A landscape with many valleys, sampled at points; each row gives a point and its height.
From any point a ball takes the steepest step (drop divided by distance) to one of its 3 nearest points. It stops when none of these is lower. Distance is the straight distance between rows; heights are no part of it.
k897: [ 93 199 139 158 145  80  97 101 162 123 174 148  73 121]  h=158
k571: [ 94  82 121 128  98 120 205  93 120 100 106 151 164 165]  h=211
k647: [ 97  85 210  81 114 107  82 162  70 183  88  89 121  78]  h=82
k24: [133 163 108 120 143 118  86 148 127 141 125 111 116 131]  h=192
k580: [145 106  99 128 115 157 188 129 129 123  89 129 157 155]  h=314
k695: [113 154 148 132 124 113  56 153 151 181 130 113 113 118]  h=273
k119: [115 102 174 104 125 118  52 171 104 178 107  94 126 107]  h=453
k847: [130 100 175 155 130 136 173  67 162  66 208 167 148 119]  h=844
k271: [149 162 111 138 142 115 157 102 131  80 156 149 105 111]  h=370
k469: [103 130 176 123 119 115  55 158 140 202 124 100 115 112]  h=376
k301: [164  86 106 111 134 179 130 171 106 146  87 109 156 135]  h=456
k98: [119 185 102 134 139  98 106 126 134 122 138 125  98 129]  h=329
k235: [128 174 111 131 141 106  89 138 133 144 129 115 108 132]  h=363
k665: [117  99 112 139 108 134 202  99 135 107 110 147 152 149]  h=94
k63: [145 166  99 136 140 119 145 120 128  97 144 129 112 125]  h=399
k624: [158  74 106 110 132 185 136 175  97 148  74 109 160 132]  h=660
k88: [105  83 135 139 100 122 208  85 126  82 130 148 152 151]  h=142
k746: [140 132 121 139 125 128 182  95 134  79 146 155 127 118]  h=77
k601: [126 100 161 101 130 126  52 177  90 176 109  99 123 105]  h=97
k780: [126  82 100 121 106 158 185 135 122 136  74 131 173 182]  h=294
k959: [143 142 107 135 129 134 182 107 134  87 134 139 128 128]  h=116
k540: [129 106 136 142 121 133 196  83 138  80 154 160 141 128]  h=84
k251: [136 101 174 153 141 140 156  60 167  67 224 174 147 121]  h=849
k348: [119 182 134 151 147  89 111  98 142  77 191 155  78 110]  h=53
k378: [107 148 184 129 110 122  63 142 174 211 135 125 113 103]  h=514
k221: [144 127 139 148 129 129 187  82 140  69 171 160 131 116]  h=44
k167: [ 95 192 135 149 132  82  83 116 161 154 149 139  83 122]  h=54
k702: [143  91 129  90 140 150  84 186  80 150  97  95 132 112]  h=204
k827: [144 164  93 129 141 125 123 129 129 121 129 121 120 128]  h=482
k791: [131 181 120 145 145  97 134  98 136  82 166 143  89 109]  h=308
k807: [115 189 117 147 136  86 107 105 138 110 164 143  84 125]  h=247
k494: [152  92  95 122 119 175 156 158 114 146  82 113 158 151]  h=83
k628: [114  75 176  84 130 130  71 177  62 164  88  90 126  84]  h=100
k510: [164 109 101 114 131 172 128 161 111 138  96 114 151 137]  h=181
k766: [118  78 170 149 119 134 180  67 148  78 182 174 163 123]  h=684
k346: [141 149 108 118 137 125  85 153 119 143 123 102 123 132]  h=66
k46: [144  79 100 120 115 177 166 151 121 143  73 118 167 157]  h=182
k756: [ 86 202 147 152 128  89  87 106 189 172 156 147  83 119]  h=132
k794: [142 124 106 141 127 143 187 108 128 110 114 135 141 137]  h=665
k532: [101  73 104 116  93 142 194 116 115 119  78 137 172 188]  h=272
k714: [140 150 139 146 142 123 159  82 138  64 197 163 109 106]  h=52
k536: [146 123 118 109 141 138  86 168 107 150 113 101 131 127]  h=130
k248: [151 152 100 129 140 136 135 132 126 117 125 122 124 128]  h=462
k545: [101  81 105 126 100 128 199 105 122 114  90 142 164 173]  h=250
k58: [131 155 124 127 137 113  73 150 130 156 126 109 113 132]  h=254
k440: [155 134  92 120 136 153 138 145 122 132 108 112 143 139]  h=305
k22: [ 98 174 148 141 126  96  66 133 170 187 139 127 104 122]  h=155
k621: [147 107 123 102 136 148  80 179  99 151 106 101 132 117]  h=145
k853: [137 125 134 110 134 130  67 171 109 166 116  92 123 122]  h=184

Two balls start at each pair of points below. Name the first point that both come to, or write never.
k469, k621 => never
k702, k440 => never
k63, k807 => never
k248, k580 => k494
k235, k378 => never

Where does a ball stop that starts at each point below?
k98 => k167
k301 => k494
k766 => k221
k959 => k221
k780 => k494
